Points on a hilly landscape, in no order, each with its height.
A ball rolls from a point to the lowest of its 2 nearest points, and stops where none of them is lower. Distance is the straight distance between rows; heights are no part of it.
nuz h=5.19: [170 144 124 185  86  98 103  94 123  84 149 151 161 134 151  47 120  60
 133 120  89  85  95 117  83]
bufi h=3.37: [131  96  89 180  65 126  80 165 142 169 135 175 152 131 108 165 138  96
 119  84 138  89 132 113  94]
vasi h=1.45: [110 152 132 123 149 125 130 130 135 119 116 115 132 128 159 110 123 121
 134 141  99 145 131 128 117]
rilaf h=2.76: [138 116 110 179  67 180  94 139 113 132 160 171 144 133 123 138 113  78
 134  90 134  77 124 107 101]
Givab h=7.11: [133  89  96 159  61 152 105 141 165 175 128 177 127 175 108 167 123 117
 147 145 190  94 112 129 125]
patu h=5.95: [176 112 111 169  69  83 110 141 179 141 121 201 161 166 141 120 169  80
 113 167 161 123 112 204 161]
dovev h=5.21: [161 159 158 132 110  96  87 113 110  92 153  96  76  47 157  74 126 122
 100 194 113 181 145  86 143]
vobek h=6.24: [142 122 130  98 172 162 119  83  68 105 132 102 112 110 118 125 121 119
 138  72  41  86 102 133  99]
Tafu h=7.50: [ 89 125 128  90 154 151 177 153 164 138  79 131 152 194 134 107 151 154
 134 103 173 150 164 156 132]
Pafaz h=4.86: [179 126 119 164  89  86 100 135 168 114 152 130 123  88 130 153 149 116
 102 211 166 155 110 165 185]
gunap h=2.77: [121 165 128 108 103 147 112 112  93 118 147  88  85 107 147 145  96 118
 173 133 123 131  96  88 125]
nuban h=5.54: [ 98  62 110  85 141 152 135 173 129 160  94 137 144 167  95 174 155 167
 168  92 123 121 145 161 155]
mer h=3.86: [122 133 151 116 162 137 145  75 106  72 125 111 138 117 145  42 121 111
 125 107  57 111 129 124  95]
mefi h=7.91: [123 149 136 104 199 135 169 132 143 122 103 135 137 149 143  80 148 157
 106  80 117 166 143 145  89]
suf h=4.24: [155 166 150 119 181  93 150 109 116  79 143 127 148  94 164  58 129 133
 105 138  65 139 143 122 116]
fab h=2.90: [144 115 135 140 138  99  97 137 131 133 144 103  98 109 117 181 156 130
 121 142 111 145 152 114 163]
remam h=3.85: [101 117 101 126 123 179 149 165 112 181 119 154 153 162  89 203 136 164
 161  73 164 112 138  90  92]
Nade h=4.93: [109 126 136  69 137 123 140 129 114 140  99  80 110 135 121 197 123 123
 103 140 131 143 114 105 161]
mugis h=5.20: [144 127 106 156  90  85 124 153 188 140 131 147 136 158 135  99 154  84
 122 171 194 149 136 174 157]
defe h=5.14: [ 90  31 115  97 140 129 159 152 149 172  81 129 159 184  64 166 156 141
 161 119 160 122 127 127 161]
Vel h=5.09: [120 192 132 129 166 172 169  98 110 117 146 107 119 118 153  92 110 161
 117  99 139 165 115 116 101]
kez h=4.25: [140  97  98 171  95  88  99 160 154 147 135 158 135 149 114 179 139 105
 141 129 124  88 149 144 141]
pav h=5.66: [146  87 134 144  99  41 109 148 122 138 134 102 118  89  90 162 120 127
 107 191 156 140 137 166 215]
teza h=3.17: [131 122 174  85 143  82 128 120 132 129 125  60 116  92 134 131 131 144
 112 148 109 192 136 148 143]
zuvip h=2.29: [116 136 127 109 147 138 114 127 121 116 128 123 115  97 142 167 132 143
 137 138  75 144 156 115 142]
doni h=6.12: [124  90 175  43 176  95 183 127 134 121 120  86 147 122 110 170 123 176
 115 118 149 162 117 158 185]
fuv h=4.56: [120 120 143 106 129 122 138 127 133 160 132  74  95 120  88 203 123 152
 143 162 163 148 125 101 192]
Fida h=7.71: [103 129 138 104 168 151 146 147 152 132 109 150 139 170 148 125 133 183
 136  98 146 122 139 132  97]
nezo h=5.03: [117 104 107 159  92 105 102 159 189 124 118 201 162 139 125 123 140 103
 129 148 118 124 156 148 141]
Mamel h=2.73: [131 171 171  40 154 156 137 113  74 109 111  70  77 110 117 178 115 168
 140 126 116 163 101 130 133]
des h=2.07: [105 144 133 123  81 123 118 138 107 112 119 117 108 109 149 137  88 104
 144 131 140 125 126 112 172]
bipa h=1.29: [106 123 154 121 155 138 134 143 108 119  97 154 168 124 101 140 110 134
 111  73  94  94 131 150  98]
kor h=7.22: [101 127 135 120 147 105 171 146 172 138 106 143 184 164 136  82 147 171
 114 120 156 157 186 161 130]
Fid h=6.31: [ 99 121 100 170 111 192 105 152 158 140 132 184 133 163 143 102 126 124
 114 121 145  78 127 116  65]
fof h=5.78: [ 99 135 125  95 149 215 141 113  87 118 108 158 148 151 111 107 118 136
 135  67 110  94 101  98  31]
vob h=2.78: [131 150 180  76 177  94 125 107  94 107 103  73  99  90 156 109 121 157
  91 132 111 159 126 132 127]
kimaf h=2.54: [116 128 120 110 137 108 128 130 178 117 116 114 148 119 163 129 131 122
  95 155 132 174 144 116 146]
visil h=3.04: [122 155 150  82 117 135  94 118  72 119 127  63  69  85 124 167  96 151
 136 133  98 153 110 102 135]
Sodo h=6.20: [129 137 139 137 120  70 106 133 121 115 106 140 110  95 126 119 115  95
  78 160  94 116 140 147 144]
sak h=3.53: [150 122 102 143  83 128  86 127 120 134 157 113  63  98 134 196 134 111
 147 141 122 120 125 115 152]
numok h=2.35: [119 151 164  66 180 142 145 120 106 132  99  92 109 106 143 152 121 174
 120  97 115 165 120 170 139]
Pomi h=4.76: [130 162 139 147 155 112 159 128 134 116 134 166 155 134 159  38 135 133
 111 108  83 118 145 123  93]
Gaf h=6.30: [104 112 149  50 164  98 173 121 156 137  97  86 153 135 110 141 136 150
 104 160 165 179 140 116 205]
sava h=4.81: [142 164 155 132 174 157 131  87  87  91 145  96  98  87 147  90 118 138
 128 133 107 144  99  90 114]
noveg h=1.78: [150 136 125 161 108 125  93 106  78 101 159 118 123  98 121 114 109  98
 138 100  40  95 117 119 121]
dezir h=3.39: [166 161 121 172  77 104 116  97 139 109 164 157 115 118 184  91 110  78
 120 159 123 117 108 158 129]
vaso h=4.28: [149 166 139 155 101  68 121 106 141 102 154 115 121  73 160  65 114  91
 100 172 118 154 125 146 109]
Rapu h=0.61: [112 100 120 165 139 170 114 171 109 151  95 156 148 125 103 142 132 122
 110  67 110  69 123 120  75]
Pezi h=4.01: [116 164 143 103 127 128 152 120 130 129 153 110 121 122 114 175 100 163
 137 184 176 174 125 101 168]
Tibo h=3.11: [101 162 112 107 136 157 156 132 140 134 137 120 100 140 136 148 118 143
 159 138 160 160 158 112 155]
lafu h=6.34: [137 150 155 105 177 158 136 113  72 118 124 107  94 121 126 142 138 180
 144  72  89  98 116 135 107]
vogi h=6.45: [102 119 135 122 110  73  97 146 119 127 105 120 152 116 118 138 116  69
 109 128  85 119 126 151 114]
vum h=6.33: [131  91 129 126 137  30 141 135 174 145 108 153 161 147 119 114 126 110
 114 186 155 158 140 149 171]
Fafar h=5.27: [193  76 122 145  99  53 113 131 161 120 151 120 128 105 107 142 160 126
 136 196 192 153 128 160 212]
fadun h=5.90: [109  96 115 123 122 114 130 158 149 141 128 127 143 148  92 148 131 155
 153 121 125 145 162 156 170]
rakiz h=6.52: [123 114  99 191  90 188 117 195 176 148 150 210 146 190 134  97 148 135
 130 147 176 109 123 137  95]
Dimi h=5.48: [172 130 101 198  91  96  81 119 109  96 147 168 121 111 142  95 136  63
 141 140  68  67 105 156 111]
nim h=6.00: [134 142 107 182 143 156 129 133 156 120 180 180 129 145 151  87 107 123
 118 142 128 104 127 117  73]
difir h=5.61: [ 92 115  94 149 124 127 132 141 168 137 125 162 150 132 121 127 114 121
 117 128 158 109 162 146 169]
Semu h=6.13: [119 115 115 149 148 166 120 109  70 134 120 134 118 129 118 122 110 129
 154  77  57  77 107 109  72]
Zud h=8.06: [120 169 136  77 172 183 182 116 111 127 103 127 155 157 157 112 158 170
 117  61 156 162 122 158  66]
sifa h=4.51: [110  71  89 115 133 151 157 163 134 194 118 125 148 169  57 212 153 160
 155  85 177 113 137 100 152]
deler h=5.65: [107 156 139 103 147 199 136  91  96 118 117 126 118 136 124  82 111 112
 147  86 110 128 107  94  72]
guz h=6.90: [123 136 144 100 141  35 165 137 164 149  94 113 174 138 143  89 152 121
  81 151 134 177 152 143 180]
Mekit h=6.81: [118 112  90 173 105 152 130 184 171 158 138 178 140 182 114 157 143 145
 144 118 181  98 137 111 115]
dosi h=4.88: [172 123 139 174 103 126 108  66 114  93 170 120 102 129 146  45 121  84
 163 137  87  88  97 119 122]
Sib h=4.23: [145 137 117 171  85  95 115 118 165 125 151 151 106 122 160 120 124 105
 113 190 173 116 113 166 144]
nelo h=5.52: [145  52 100 152 121  90 133 147 149 172 123 108 153 172  74 196 157 134
 152 116 153  93 137 114 194]
mosu h=3.56: [127 112 136 115 138 136 116 102 107  94 114 146 159 118 131  82 114  68
 114  99  50  88 121 116  86]
kuro h=5.77: [118  87 132  94 179 155 152 150 104 155 101 108 139 155  77 214 160 169
 141  74 135 119 126 157 153]
movo h=5.94: [ 96 153 120 123 157 194 163 121 137 142 119 147 129 152 126  66 120 120
 122  99 136 146 143 108  56]
sala h=6.56: [102 106 111 101 131 121 164 130 168 138 126  99 144 140 106 150 125 118
 109 171 183 157 148 111 204]
kalu h=4.87: [194 139 160 151 101  67  79 106 127  83 136 124  84  62 173  92 107  93
 114 189 102 148 122 119 129]
Mev h=4.64: [151 157 162 162 139 147  95  86  86  98 154  62  75 104 123  99 103 117
 135 150  95 110  76  98 124]
kipup h=6.76: [102 130 110 148 124 120 147 156 174 143 131 167 174 165 162  71 123 138
 132 135 157 137 149 130  98]
Gatel h=4.00: [156 143 146 139  68  97  78 117 106 115 158  93  54  81 131 160 125 114
 128 175 147 131 130 116 152]
Kibif h=3.69: [153 115 149 120 146  90 122 135 159 105 148  95 121  66 122 148 153 157
  95 197 186 179 138  88 207]
teni h=2.08: [ 95 167 131  87 165 194 152 123 107 133 128 114 119 148 117 165 109 175
 156 104 150 152 120 119 115]
basos h=5.93: [ 95 127 111 132 141 193 129 122 109 149 110 160 127 147 130 148 107 150
 157 108 115  85 113  91  62]
Govem h=3.26: [137 149 152 140 136  95 115 127 150  94 142 105 121  93 138 130 156 121
 106 170 145 161 145 101 167]
bupup h=6.44: [142 148 137 104 183 183 145 122  93 128 104 131 108 137 119 198 143 187
 155  46 111 118 139 117  90]
popal h=6.32: [103 145 112 147 125 165 149 138 138 137 126 159 155 168 182  36 143 142
 120  88 147 132 159 104  60]
Nik h=5.75: [155 134 100 186  86 110  85 135 122 123 152 162 123 107 152 155 125 113
 132 143 110  73  89 129 109]
Pebuz h=4.65: [198 145 138 182  96 125  83  79  96  91 182 113 102  84 146  79 118  77
 126 173 101  94  84 111 138]
von h=2.79: [ 98 104 103 107 110 152 110 126 101 140 122 116 116 117 130 178 108 107
 133 103  82 117 114 104 132]
rud h=3.93: [125 135 147 118 122  64 130 114 139 113 143  99 114  93 144  67 116 130
  98 167 115 180 159 155 131]
paf h=3.16: [119 115 110 134  95 162 112 124 118 109 122 144 141 147 135  58 124  90
 147 102  94  98 128 124  83]
kodan h=5.97: [132 110 149  59 175 144 177 128 123 132 103 103 153 161 113 195 152 187
 130  91 156 159 126 166 153]
laf h=2.75: [ 88 177 125  84 160 232 171 127  97 160  99 152 130 157  97 146 118 159
 160  80 166 139 119 119  67]
Delo h=5.96: [126 120 155 139 118  64 108 145 142 132 120 111 133  92  98 133 138  94
  88 193 129 125 125 183 167]
zagu h=1.84: [122 137 163  74 148 133 144 124 123 124 101 112 156 139 117 151 111 142
 119  60 113 135 121 153 115]
rafos h=5.98: [141  82  91 166  78 110 128 141 130 186 131 114 119 140  89 205 131 137
 169 142 191 110 135 119 186]
Nizik h=2.30: [142 129 102 143  77 155  91 125  95 133 142 132 120 113 132 156 100  88
 135  88  81  86 124  89 119]
komep h=4.40: [157 159 146 169  95 118  92  82  96 106 165  88  82  79 133 114 110  95
 122 165 133 129  96 125 116]
Bis h=5.43: [136 164 105 179 146 113 148 116 171 108 155 166 134 122 176  59 125 131
  99 162 109 141 152 129  98]
dato h=2.53: [127 154 108 145  99 143 112 109 131 111 135 140 131 138 165  86 117  67
 138 155 109 126 119 123 106]
Duve h=4.99: [122  61 107 152 126  94 117 174 146 165 137 163 182 169  88 193 170 120
 133 105 139  85 153 131 150]
ret h=5.68: [150  92 135 123 128  59 152 130 164 125 145 111 150 121 120 109 144 162
 131 196 174 154 147 144 203]
Lod h=3.28: [ 96 116 124 110 154 213 164 163  96 163 103 162 127 161  90 160 130 193
 157  57 154 111 116 122  57]
gon h=5.42: [113 185 133  86 162 200 171  62  88 137 115 107 100 143 149  48 117 150
 143 101 138 147 112 126  79]

Where does a ball stop that starts at each point below?
rakiz: dato
mefi: deler
doni: teni
Sodo: dato
vum: dato
Zud: deler
